Each row is a point on a landscape with many valleys, with its height.
A ball rolls from a point to the lowest of its 2 nearest points, and stops where none of them is lower. Distance is the straight distance between rows; heights are no part of it.
q378 h=355: [162  82 133  78 105 129  92 123 110 114 160 108 168 185  64 145 122 183
 116 149 121 108 137  77 143 165  92 165 137 124  97 102  92  90 125  96
 122 160 139  90  85 195 135  92 188 150 139 135  76 159 122 151 152 182
 159]
q404 h=628: [139 124 142 135 110 120 146 137 103  99 166 147 152 136 113 109 187 190
  93 126 137  73 121  68 128 136 189 112  79 180 131 124  74 158  78 164
 141 108 131 138 141 143 149 144 133 156 107  94  96  87 132 182 103 137
 114]
q542 h=342: [ 82 140  98 126 171  88 103 190 134 109 125 128 188 153 130 202 148  89
 149 146 121 118 152 128 129 158 110 161 160 109  96 125 111  91 146  99
 156 164 124 111 118 170 136  71 185 137 108 152  66 175  88 111  97 168
 130]
q974 h=662: [105 134 133 130 149 120 116 169 115 159 141 139 204 168  75 146 171 127
 126 122  98 115 138  87 115 146 136 160 137 171  79 124  80 127  91 148
 123 176 139  95 163 163 128 105 199 163  76 148  84 148 136 189 110 178
 142]
q794 h=630: [ 94 142 112 179 129 131 159 176 123 104 115 137 152 140  85 124 108 155
 145 133  89 128 146 119  86 149 104 169  96 121 117 137 132 139 130 111
 149 154 137 131 136 125 155  90 166 184 124 165 101 177 160 130 112 124
 106]
q396 h=441: [101 112 158 139  70 126 129  63  96 115 119  98 112 139 111 108 139 134
 131 161 161 150 164 159 119 112 107  45  36  85 160 136 211 139 123 148
 138  90 156 152 111 105  50 211  85  87 109 165 140 138 136 151 133  91
  91]
q554 h=244: [144  95  98 134 127 131 128  83 116  86 104  95  48  98 155 119  97 155
 105 121 180  86  99 127 121  93 116 103  99 162 171 137 117 163 108 132
 172 124 164 150 132 142 155 123  95  98 161  87 139  97 139 118 104 118
 106]
q381 h=554: [115 188 154 183 171 149 152  80 134 152  79 134 137 146 190 101 183  80
 138  84 144 141 126 109 130 114 125  93 128 117 127 119 181 100 101 173
 120 138 136 145 116  70 123 140  68  79 152  70 109 122 115  99 154  75
 169]
q563 h=606: [118 146 133 129 177 131 125 129  94 103 171 147 114 122 158  98 151 177
  98 110 119 100 129  91 130  94 155 132 127 190 107 149  98 120  95 117
 146 156 122 117 159 152 135 107 114 148 141  76 139 161 171 133 146 152
 120]
q146 h=411: [111 151 161 124  78  91 136 171  97  90 105 162 149 114  75 190  78 106
 174 157  83 196 141 177 114 140 131 147 125  90  99 123 126  94 172  93
 123  95 143  89  85 131 141 118 136 169 130 185 126 146 148 162 139 149
 133]
q162 h=254: [143 156 156 110 138 100 137 138 164 195 117 158 151 156 135 158 158  89
 142 125 109 138 119 123 129 124 113 141 184  85 121  82 127 136 162 141
 115 108  96 125 108 120 146 146  88 124 106 144 107  89  87 167 120 150
 169]
q776 h=466: [ 82  82 127 180 155 161 138 103 168 121 138 121  88 145 145  60 109 149
 128 141 185  81 122 126 108  95  85  81  68 154 161 109 138 146  95 138
 147  65 139 182 154 105 159 154  87 119 136 101 112 136 164  93 118  72
 121]
q468 h=504: [165 148 120 115 124  95 121 178 178 133 153 128 137  76 166 114 144 122
 133 122 130 131  97 123 151 134 157 138 141 104 165 117 129 172 142 150
 123 118  86 181 176  90 124 142 180 123 116 124 170 112  93  81 153  94
  97]
q268 h=234: [115 188 136 187 130 102 172 150 145 112 126 100 117 125 161 135 127 115
 147 106  90 145 121 128 146 112  85 127 157  67 138 126 177 106 133 141
 156 165 144 144 142  80 124 112 107 130 135 131 121 133 135  91 161 102
 151]
q447 h=438: [132 134 143  98 149 171 112 145 156 180 159 167 107 125 133  83 114 119
 119 111 130 135 117 112 134 102 147 136 146 155 118 121 134 152 129 141
  95 108  86 150 160  91 111 147 126 129 111 105 189 175 168 136 166 104
 119]
q724 h=445: [100 107  84 119 143  90  75 191 148 126 141 144 205  94 122 144 160 103
 130 138 141 127 140 137 132 162 169 177 120 151 104 121  84 159 125 106
 128 163 102 151 161 186 136 105 249 157  85 119 109 172  80 101 120 157
  88]
q814 h=132: [107 135 122 171 159 130 155  72  53  85  75 144 110 133 122 115 159 185
 113 114 102 103 128 106  91 114  85 108 101 172 124 138  94 142 112 150
 134 178 159 136 103 139 151 119  69 102 158  83  89 100 149 127 139 144
 164]
q702 h=205: [100 152 159 151 206 163 149 113 143 199 133 161 135 150 155 109 139  67
 139 105 105 161 172 169 121  91 105 145 210 135 105 117 130 100 145 101
 103 123 123 113 115 108 171 122  65 131 122 103 121 132 154  73 145 122
 202]
q638 h=479: [113 154  98 159 142 112 148 153 202 129 160 135 139 100 177 104 150 126
 141 134 116 123 102 136 138 128 117 134 152 122 166 120 107 181 146 135
 138 100 108 179 167  64 144 138 154 150 117 112 111  81  96  59 121  70
 140]
q784 h=165: [133  80  85 128 173 138 115  88 131 105  78  97  82  97 152 151  92 121
  98 141 172  92 105 138 100 110 132 130 148 204 163 153  84 158 122 102
 153 141 165 124 133 184 171 101 115  97 186  71 121  75 118 107  50 123
 128]
q507 h=403: [169 141  99 126 107 112 111 116 192 102 183  94  89  79 182 137 152 129
 154 129 162  88  70  99 136 127 164  97  98 124 205 117 118 160 109 178
 161  82 153 160 144 104 127 189 145 110 113 116 144  60  62 104  80  75
  93]
q187 h=316: [122 173 128 168  95 138 167 124 123  93  85  96 101  97 144 150 124 107
 137 120 104 159 124 152 138  95  92  89 128  74 159 142 188 120 136 159
 163 128 165 137 109  67  87 133  69 112 141 135 123 123 159  89 150  77
 131]
q269 h=324: [166 110 133 104  70 129 114 113 124  98  87 131 104 137  70 181  76 128
 138 149 120 147 136 158 119 134 103 121 108  73 132 119 145 109 174  97
  99  67 108 114  56 147 137 179  96 151 129 180 156 100 118 161 120 124
 131]
q707 h=367: [ 54 141 128 177 132 125 177 155 142 100 139 172 133 127 143  96 159 139
 141 129 109 115 145 126 101 115 135  95  67 154 123 116 130 169 103 151
 159 104 137 151 139 109 146 131  92 137 118 133  76 123 157 131  90 103
 105]
q596 h=647: [ 98 144 154 133 140 125 164 117  89 141  92 192 148 167 111 123 159 138
 136 111  98 130 121 113 112 130 112 123 114 164  86 124 108 149 104 130
 115 136 142 124 102 146 126 127  72 134 109 136  94 104 138 203 106 174
 142]
q783 h=431: [153 120 129  74 110 103  79 158 124 165 182 161 166 116 100 134 116 143
 122 110 124 151 125 136 141 138 141 142 163  95  95  98 104 116 154 102
  94 142 107 117 146 136 129 121 176 115 109 147 178 164 118 174 166 187
 114]
q635 h=194: [ 92 138 108 182 169 128 150 101  94  82  55 127 111 112 141 137 156 141
 116 119 116 106 135 127  72 102 107 110  92 184 128 142 111 157 105 157
 148 169 148 122 114 146 158 121  78 108 156  93  96  93 130 117  70 126
 148]
q430 h=491: [100 107  68 119 133 102  82 169 152 115 153  95 171 100 115 197 160  94
 129 163 147  91 127 128 132 141 180 179 123 167 140 159 101 137 108 134
 159 161  90 114 168 205 116 128 219 140  77 114 111 118  62 113  92 156
  99]
q798 h=589: [168 137 135 138 121 141 139 142 150 158 110 105 130 166 143  60 124 153
 129 105 154  84  76  64 129 151 111 136 128 123 138 141 152 113 119 150
  90 139 117 141 163  91 117 126 156 122 150 108 168 143 143  94 177  86
 112]
q467 h=570: [192 130 158 113  99 136 121 133 116 136 137  96 128 153 111  72 137 179
 116 107 148  83  89  44 137 149 142 123 133 125 131 131 144 114 104 176
  94 125 130 136 152 112  94 141 153 118 134 110 174 126 147 141 190 113
 106]
q20 h=501: [145 162 135 119 160 147 130 124 166 175 110 111 145 103 204 145 160  32
 132 135 122 180 150 148 171 140 162 104 190 124 148 133 155 113 131 149
 130 104 131 115 147  67  94 125  80  89 169  96 115  92 105  79 132  63
 174]
q143 h=87: [149  86  94 110 104 141 149 163 161 116 122 113 186 140  89 127 157 159
 134 123 122  93 127 106 108 158 131 179 100 127 146 108  67 139 125 111
 130 154 108 133 128 170 183 128 208 196  99 123  87 134  77 139 132 158
  91]
q769 h=607: [173 126 140 127 149 103 132 161 173 185 106 124 147 168 164  39 129 122
 123  98 170  96  49  96 130 165 120 159 158 129 150 137 124 120 137 124
  81 150 113 155 180  98 142 117 193 132 141 108 160 152 127  64 174  83
 114]
q981 h=488: [138 146 163 115 169 149 115 105 137 200 139 125 114 168 182  75 135  93
 105  89 175 108  94 102 145 107 147 146 187 149 131 143 134  70 123 137
  90 159  84 108 158 138 124 107 123  97 146  49 185 166 153  77 163 109
 153]
q100 h=679: [164 104 145 108  95 163 131  37  52 115 117 153 107 138  76 104 113 213
  86 138 117 108 135 109 118 135 142 118 109 181  93 147 103 144 115 117
  94 134 149 107 112 164  83 129 123 127 148 117 125 128 190 188 158 145
 162]
q32 h=372: [113 162 147 132  94 137 146 155 129 128 143 141 126  97 124  98 126 119
 149 133 115 168 140 134 143 110 155  95  84 104 133 112 185 151 122 168
 123  91 119 163 136  72  75 163 107 106 105 152 162 145 174 129 165  87
  94]
q10 h=330: [148 154 141 114  77 119 151 151 117 116 121 113 148  98 106 127 128 120
 154 122 103 156 137 120 142 131 133 109  96  59 141 113 173 132 146 151
 118 110 116 152 106  83 100 165 123 120 109 185 174 118 132 153 151 118
  97]
q238 h=336: [110 122 133 141 195 125  92 105 153 181 175 118 137 142 204 120 122  94
 118 128 156 117 145 158 149 109 128 142 220  91 116 150 119  68 162 112
 126 166 101 123 176 138 148  95 119  91 122  88 135 119  98  58 124 130
 181]
q876 h=515: [135 142 161 123 129 157 101 109 117 185 184 119 100 162 148  88 101 121
 109  98 140 128 126 129 138 111 127 156 189 111  94 150 148  64 131 134
 101 176 112  84 150 155  83 106 140 103 132 100 186 218 166 109 189 142
 158]
q214 h=202: [155 151 147 104 143 132 115 119 155 191 118 179 135 174 106 156 118  97
 124 115 112 144 124 146 129 116 110 121 186 105  96 111 138 117 162 113
  84 100  95 108 108 132 139 146  87 112 128 132 145 117 141 163 143 152
 169]
q248 h=450: [126 136 126 141 118 124 135 167 143 111 119 136 113 123  97 157  79 109
 146 159  84 180 146 186 136 124 100 146 171  85 122 127 137 104 178  85
 135 102 113 112 112 113 146 105 124 160 153 152 138 164 157  99 154 108
 138]
q927 h=409: [175 124 113  81 122 145 115  61 136 119  50  76  89 126 115 143 118 111
 119 139 171 129 119 139 152 125 104  62  94  88 175 122 165 155 131 149
 142  99 140 138  98 122  98 187  85  83 132 144 145  79 111 134 105 103
  98]
q922 h=571: [124  69 113 117  91 149  75 146  84 104 165 133  99  97 105 112  57 161
 106 146 127 142 134 148 122 137 171 144  91 148  97 160 134 104 126  76
 109 149 124 109 137 159 101  83 192 143 160 166 180 221 156 130 143 156
 100]
q209 h=610: [119 149 117 166 122 118 138 175 103 113 178 132 145 151 116  98 118 172
 161 114  93 134 149  99 124 166  83 173 127  83  95 106 110 119 132 102
 139 163 171 132 141 116 131  93 207 180 109 178  90 203 132 120 158 155
 130]
q800 h=239: [120  89  92 122 177 139 113 115 152 120  86 122 111 122 133 162 105 117
 101 149 148 101 111 141 125 125 126 138 160 181 139 161  83 132 132  86
 136 128 113 107 133 177 172  85 124 110 164  98 118  89 115 113  78 144
 116]
q244 h=467: [140 156 149 112 177 156 115 113 142 167 132 134  95 122 188 106 147 101
 108 101 153 113 101 112 148  84 155 124 166 165 135 143 138 111 108 139
 108 119  83 141 152 110 113 140  91 102 133  62 179 149 133 100 165  99
 140]
q982 h=255: [103 110  98 156 148 132 167  91 113  98  40 135 115 126 129 159 151 125
 129 141 140 127 138 159 102 123  97 101  93 168 132 125 121 172 117 152
 158 118 145 120  84 143 146 133  70 101 145 114  68  67 110 138  44 115
 134]
q758 h=639: [115 111 150 118 104 137 152  96  81 113 119 170 141 169 104 102 185 181
 108 111 119 105 127  89 119 126 127  90  75 160 104 113  97 162  88 152
 122 113 155 144 102 132 109 160  88 115  94 132  88  82 132 211 115 142
 124]
q323 h=402: [136 103 107 110 173 100  92 137 182 150 176 121 136 105 200 135 112  79
 114 142 137 127 105 176 163 141 126 143 224 120 140 165 112 113 166  99
 127 142 110 147 196 118 128 104 159 115 127 101 141 113  76  52 131 108
 137]
q324 h=575: [151 148 131 152 142 106 123 158 137 179 174 109 131 181 126  72 118 153
 149 108 129 122 134 117 124 140  65 179 162  51 113 106 129 104 154 115
 119 170 135 122 163 110 124 109 183 150 111 154 126 185 138  86 166 134
 165]
q133 h=412: [128 100 100 123  53  95 147 140  80  88 128  92 134  91  85 150 111 126
 120 113 162 115 168 124 105 165 170 134  53 125 152 122 165 135  91 135
 145 154 124 137 135 157 155 120 168 160 140 159 152 133 136 169  89 146
  82]
q449 h=468: [151 157 133  74 117  80  96 171 147 154 163 143 164  62 141 141 144 115
 133 125 120 162 129 146 163 140 167 143 161  92 139  96 129 148 164 131
 110 138  83 163 157 105 123 140 171 112  99 142 184 124  88 121 166 143
  95]
q970 h=113: [151  79  97 138 116 110 138 146 174  91 143  98  55  93 159 105  93 128
 130 121 178  81  85 143 133 105 123 116 106 156 196 129 119 162 127 129
 171 111 169 168 161 106 167 114 140 119 149 121 160 108 122  88 100  90
  97]
q207 h=545: [185 111 149 124  63 176 106 115  94 136 136 109 107 112 100  75  99 166
 128 122 147 113 118  89 129 138 169 119 105 133 114 160 166 116 116 149
  58 108 124 130 143 101  60 159 177 119 122 151 208 143 161 168 179 116
 112]
q131 h=489: [135 115 130 120 144 138  88 141 139 122 139 130 101 136 117 187  79  90
 100 139 112 170 146 204 147 121  95 122 207  94  99 153 148  69 173  66
 112 121 108  91 119 151 137  94  94 128 160 122 148 172 146  85 165 115
 148]
q17 h=168: [131 130 113 158 138 163 143  88 109 118  98 127 107 149 118 109 110 165
 115 121 114 110 120 121 124  97  71 134 138 124 129 138 126 126 132 115
 124 133 126 139 106 126 139 122  78 133 148 118 125 115 148 127 149 132
 148]
q36 h=378: [139 136 133  72  82 107 129 149 122  98 110 135 161 127  69 197 118 128
 143 122  99 161 129 151 117 148 125 148 111  78 111 104 111  99 156  88
 116 112 114 100  69 154 163 146 133 159 105 179 135 114 100 199 130 173
 115]
q211 h=303: [100  77  99 104 195 125  68 136 165 129 114 132 157 161 120 169 106 124
 105 159 157  83 110 135 139 144 122 155 171 185 127 167  77 106 132  85
 117 152  95  96 150 193 160  75 164 120 138 103 104 117 113  85  97 160
 118]
q565 h=198: [149 126 118 117 101 116 150 158 150 129 159 128 154 131 118 115 157 165
 125 114 103 102 122  87 130 138 129 158 129  98 131  97  88 152 136 137
 121 138 110 149 132 125 155 130 157 159  92 137 115 115  82 162 152 157
 110]
q367 h=478: [180 129 117 107 110  98 102 162 175 119 162 109 114  67 169 117 162 126
 138 115 167  90  63  83 152 145 179 121 108 126 207 126 107 160 125 164
 128 105 113 182 159 108 128 172 180 119 107 120 184  85  64 109 138  99
  82]
q597 h=520: [122 110 122 123 127 157  76 124 111 117 137  98  70 129 135 156  64 132
  87 135 122 149 120 172 140 101  98 135 175 109 121 166 150  66 153  70
 113 152 113 112 107 152 105  91 104 110 158 130 168 204 145  87 174 127
 125]
q62 h=410: [118 151 161 117 127 189 122 108 144 161 127 149 105 125 125  85 122 108
 135 114 135 162 127 111 135 104 155 106 100 142 118 129 181 138 110 160
  99  87 105 144 125  95  60 168 109 113 109 115 184 190 175 138 173  64
 106]
q191 h=543: [144 156 145 148 128 147 113 138 141 188 151 121 113 160 130  80  91 123
 143 109 129 129 123 143 122 140  94 178 175  80 104 141 150  87 147 121
  89 163 117  99 155 111 104 120 173 136 135 138 169 209 155  95 174 114
 152]
q766 h=129: [121 154 153 139 166 180 135 110 162 195 110 180 113 169 109 135 107  73
 136 119 100 165 151 165 117 110  93 130 198 126  99 116 136 112 152 111
  84  79 113 108 103 112 138 142  69 141 121 122 134 159 174 106 153 101
 184]
q795 h=279: [ 93 156 131 162 174  88 144 143 116 120  97 131 154 161 131 179 150 109
 144 138  98 130 132 124 120 144  89 162 160 126 100 126 105 100 128 111
 155 166 134  91  99 169 170  89 120 141 119 136  59 113  92 145  93 182
 152]
q66 h=508: [157 129 100  44 101 111 104 123 140 105 147  82 104  76 130 154 121 108
 109 134 172 132 122 154 175 126 178 114 102 136 165 123 107 153 148 116
 147 116 118 134 114 132 161 157 130 112 124 148 177  76  88 153  90 180
  73]
q961 h=380: [ 87 128 152 172  85 130 169  93  86 101  83 127  93 132 122 141 139 126
 150 150 108 164 135 170 118  95  73  57  75  90 151 141 186 129 145 154
 165  96 179 157  93  95  63 169  49 103 125 156  98 130 148 113 142  79
 123]
q514 h=572: [112 179 150 191 159 182 150  56 110 154  80 114 133 175 163  75 155 109
 131  75 159 119 127  94  99 104 102 109 123 126 129 132 167  81 105 153
  97 154 136 134 108  83 121 130  84  95 161  63 146 152 144  76 181  72
 175]
q113 h=328: [114 115  80 156 139 126 180 117 138 100  80 101 137 114 137 178 155  87
 154 161 120 144 145 169 118 135 138 117 132 176 142 121 114 163 118 155
 169  91 175  90  81 139 132 133  92 120 148 124  59  40  69 114  12 100
 135]
q509 h=262: [150 110 113 142  76 136 140 109 108  91  79 111  96 133  94 158  89 164
 125 146 112 122 125 132 110 125  80 130 109  78 139 137 142 128 157 110
 134 101 127 126  67 135 131 148  96 148 138 161 131 111 123 157 125 123
 131]
q75 h=225: [ 80 175 156 171 139  71 193 164 129 109 118 151 141 133 157 168 162 107
 161 123  76 153 109 124 129 137 105 139 148 116 106 123 119 127 119 125
 156 151 156 120 106 126 158  99 102 148 116 148  58 101  93 141 100 174
 134]
q56 h=135: [119 175 164 185 125  82 186 151 121 137 147 123 120 155 155 129 144 130
 167 109  79 134 115 112 126 122  76 135 155  42 117 109 144 106 134 140
 158 162 155 135 119 111 143 118 113 145 108 153  96 126 116 143 159 159
 160]
q18 h=329: [ 60 131 129 140 116  99 163 148 136  97 121 165 134 116 144 132 163 106
 150 145 130 158 159 160 132 125 167  83  58 159 149 105 143 174 107 161
 175  86 144 124 116 107 116 144  79 115 114 142  66  98 135 136  73 121
 100]
q591 h=275: [163 151 157  97  79 120 147 139 115 143 135 117 164 143 118 124 164 140
 133  98  92 120 117  69 127 137 127 126 115  64 135  92 144 129 121 166
 105 128 127 147 116 104 110 163 119 125  83 173 142 100  92 197 154 152
 121]
q121 h=290: [148  81 126 129 105 135 120 126  92  94 128  68 139 160  71 133 115 203
  95 149 115 101 122  62 125 159 101 163  95 143 125 131 102 107 107 107
 153 171 143 115 103 182 137  82 178 164 154 131  74 136 137 134 131 143
 134]
q942 h=398: [157  65 116  60 102 123  70 155 115 136 184 138 188 148  80 139 128 165
 118 122 135 129 136 101 152 161 133 149 132 117  88  88  82  87 131 103
 106 155 125 111 118 179 134  96 225 134 115 141 113 171  99 161 161 198
 128]
q81 h=597: [ 89 139 124 115 158 137 132 137 115 108 129 151 112 101 137 122 118 125
 109 113 113 130 142 134 103  97 170 140 109 197 101 148 134 133 105 104
 146 148  86 113 150 149 132 103 114 147 144 107 148 174 192 139 121 138
 105]
q361 h=457: [185 126 117  80 144 115 111 148 183 154 126 102 139  89 188 154 131  43
 121 145 125 157 109 164 170 157 162 120 213 113 146 156 134 122 159 126
 122 114 113 127 179  88 111 116 145  92 168 116 152  92  80  54 132  78
 123]
q46 h=582: [135  92 128 119  95 152  92 136  74 111 165 147 134  90  89 124  87 159
 109 117 120 152 154 125 110 141 191 150  84 158  82 150 129 118 101 110
 104 143 136 108 155 143 104  94 211 158 141 158 173 185 180 185 124 157
 114]
q399 h=653: [ 95 152 158 152 163 148 148 129  99 156 114 174 168 169  89  94 157 150
 138 113  94 110 135  93  94 133 109 154 124 196  78 136  92 140  83 145
 110 155 150  90 147 142 142 118 115 161 116 131  90 123 172 180 102 165
 153]
q708 h=395: [ 85 129 137 135  98 126 149 138  84  98  70 136 112 105 104 173  88  89
 137 146 106 182 164 205  82 115 155 115 107 150 137 150 170 132 152 114
 154 103 125  91  90 143 109 109  75 160 170 156 107 166 205 128 110 115
 137]
q740 h=375: [109 121 115 106  55 102 155 131  94  82 127 125 135  88 103 136 110 129
 139 133 141 155 171 153 129 135 164 111  57 113 143 116 168 151 130 127
 147 108 128 148  99 115 142 140 113 142 134 174 156 125 157 164 102 150
  85]
q772 h=271: [111 147 145 173 201 124 134 123 149 195 157 133 140 157 165 119 137  80
 141 122 122 144 163 169 127 103 103 147 224  79 102 127 120  86 170  93
 130 148 116 111 151 128 175 103  99 122 117 109 111 111 113  79 118 131
 207]
q588 h=671: [169 117 162 134 110 158 128  53  78 138 146 140 120 162  68  96 108 217
 106 136 102 107 140  96 126 140  95 146 149 158  88 138 102 119 123 125
  90 142 164  86 103 153 106 122 126 136 151 125 102 131 177 174 163 164
 189]
q19 h=349: [112  94 126  87 183 114  62 127 142 165 169 170 163 167 139 130 117 150
 103 157 160  86 118 115 154 147 143 162 186 175 107 143  73 102 139  86
 104 153  99  98 158 185 156  82 154 109 126  93 106 133 119 112 124 189
 124]
q197 h=462: [179 144 121  39 113 131 105  89 142 123  84  77 113 118 110 151 143 109
 107 127 158 120 113 120 156 133 137  95 111  94 164 114 129 155 142 144
 119 112  99 141  92 119 118 191 104  98 115 153 159  65  85 168 109 154
 106]
q383 h=407: [151 121  76 133 145 149 152  93 165 117 125  94 117  92 168 166 143 104
 158 158 101 147 127 156 140 116 114 101 163 141 129 113 111 160 133 148
 161  82 174 122  97  97 125 149  84 116 139 111  87  21  45 106  50  83
 147]
q713 h=293: [138 104 105 149 121 114 119 108 203  99 161  91  76  92 180 120 117 123
 152 142 181  86  92 135 141 108 136  73  92 135 194 106 136 162  96 171
 179  69 186 167 153  90 135 166 123  97 132 104 136  77  93  92  72  62
  99]
q604 h=337: [130  84 107 121 141 139 138  63 126 123  59 127  80 148 109 148 114 127
 126 159 163 149 147 169 130 119  80  69  90 105 155 104 151 168 131 136
 160  75 149 132  87 135 128 172  58  97 126 132 100  78 106 144  86  97
 115]
q568 h=396: [ 81 131  80 105 149  84  81 184 142 103 168 155 198 117 165 173 150  99
 141 148 144 130 151 156 147 170 136 175 166 111  99 121 102 122 153  90
 137 152 114 138 129 161 121  86 211 121 103 133  75 176  66  75 121 167
 108]
q962 h=309: [138 145 158 113 137 110 147 140 159 164 102 142 148 133 159 174 176  76
 153 139  97 162 121 134 144 141 109 114 161  95 144  88 137 135 150 165
 125  84 123 132  89  88 115 167  68 116  99 145  75  46  49 151 104 124
 163]
q288 h=487: [141 105 141 100  81 136 102  69  97 122 132  97 100 127 112  92 111 134
 125 147 202 139 157 139 147 131 157  73  39 112 152 129 195 145 116 145
 109  85 130 173 127 108  81 202 112 100 104 169 198 127 153 171 140 114
  83]
q600 h=551: [142  79 112 139  84 142  81 151 106 110 140 109  68  94 103 134  45 163
 120 165 128 145 120 162 130 125 127 147 114 105 123 162 148 102 169  68
 102 144 120 114 102 148 114  93 163 140 156 175 186 204 130 111 160 138
 115]
q362 h=368: [ 44 129 154 140 111 118 182 142  93 100  88 165 115 115 131 131 122  84
 158 131 117 182 171 189  93 109 165  86  60 174 149 113 176 153 107 154
 169 101 138 115 115 118  87 129  65 146 138 150  75 158 206 109 104 119
 112]
q8 h=532: [128 113  84  68 117 101  86 139 135  98 152 111 142  89 139 180 134 118
 105 147 158 107 119 121 148 151 192 148 114 165 159 151  85 129 120  97
 159 153 111 109 139 181 151 117 181 121 121 110 139  90  72 141  81 183
  72]
q661 h=617: [161 150 153 139 151 111 119 134  97 116 208 159 125 127 142  98 180 204
  97 115 127 100 111  66 148 119 174 110 142 176 124 123  86 142  87 156
 126 115 135 133 150 125 134 141 119 143 117  74 135 116 143 163 148 141
 137]
q401 h=531: [141 173 146 166 178 133 149  77 125 154 108 119 119 119 198 145 177  52
 123 104 121 157 152 149 135  93 122 106 187 115 123 137 155 103 127 157
 131 156 148 127 119  88 123 137  67  75 156  82 116  82  89  86 128 104
 205]
q679 h=588: [110 120 132  94 120 160 129 140  94 128 156 181 151  94 101 111 100 133
 119 103 110 157 157 128  95 131 194 142  88 179  77 131 130 149 111 123
 118 122 124 117 159 124 118 125 168 155 123 144 172 179 196 200 116 142
 114]
q35 h=413: [ 90 130 125 162 157 149 149 141 182 128 141 143 115 130 147  85 140 148
 139 140 125 108 127 122 126 100 110  96  94 131 148 108 128 169 121 147
 145  78 120 171 155  76 149 149 102 125 116 108 107 107 147 103 121  72
 124]
q813 h=212: [148  77 105 122  97 129 147 144 135  83 124  64 141 144  86 133 135 185
 102 138 129  82 117  75 118 156 116 163  79 135 167 120  82 122  98 122
 169 170 130 123 122 184 172 102 181 173 133 118  72 115 102 133 123 147
 100]
q353 h=640: [ 71 153 137 160 120 100 182 197 109 104 114 142 167 115  83 155 117 106
 176 138  77 167 147 144  94 147 146 151  94 130 107 134 143 148 114 143
 154 154 141 130 136 139 126  95 164 182 111 174 107 165 168 145 107 135
 109]
q285 h=519: [171  99 136 102  59 160  96  72 100 144 125 106  94 113  84 104  81 147
 128 143 173 118 137 133 137 129 167 104  68 121 133 147 173 131 127 117
  61  95 113 149 105 118  79 179 132 106 122 177 225 128 152 167 148 132
 115]
q990 h=660: [126 145 163 145 154 161 134  95  86 159 158 161 136 165  90  77 119 182
 120 106 104 125 153  87 102 134  92 157 144 167  76 141  90 113 103 124
 112 153 171  73 138 136 140 110 136 155 133 127  93 154 193 165 136 183
 175]

Two balls start at each pair of points below. Name the first point that both come to, or write none.
q381 / q32 => none
q62 / q468 => q143
q324 / q783 => q143
q353 / q46 => q146
q758 / q197 => q814

Where does a ball stop that starts at each point below?
q798 => q56
q8 => q56
q600 => q814
q66 => q814
q588 => q814
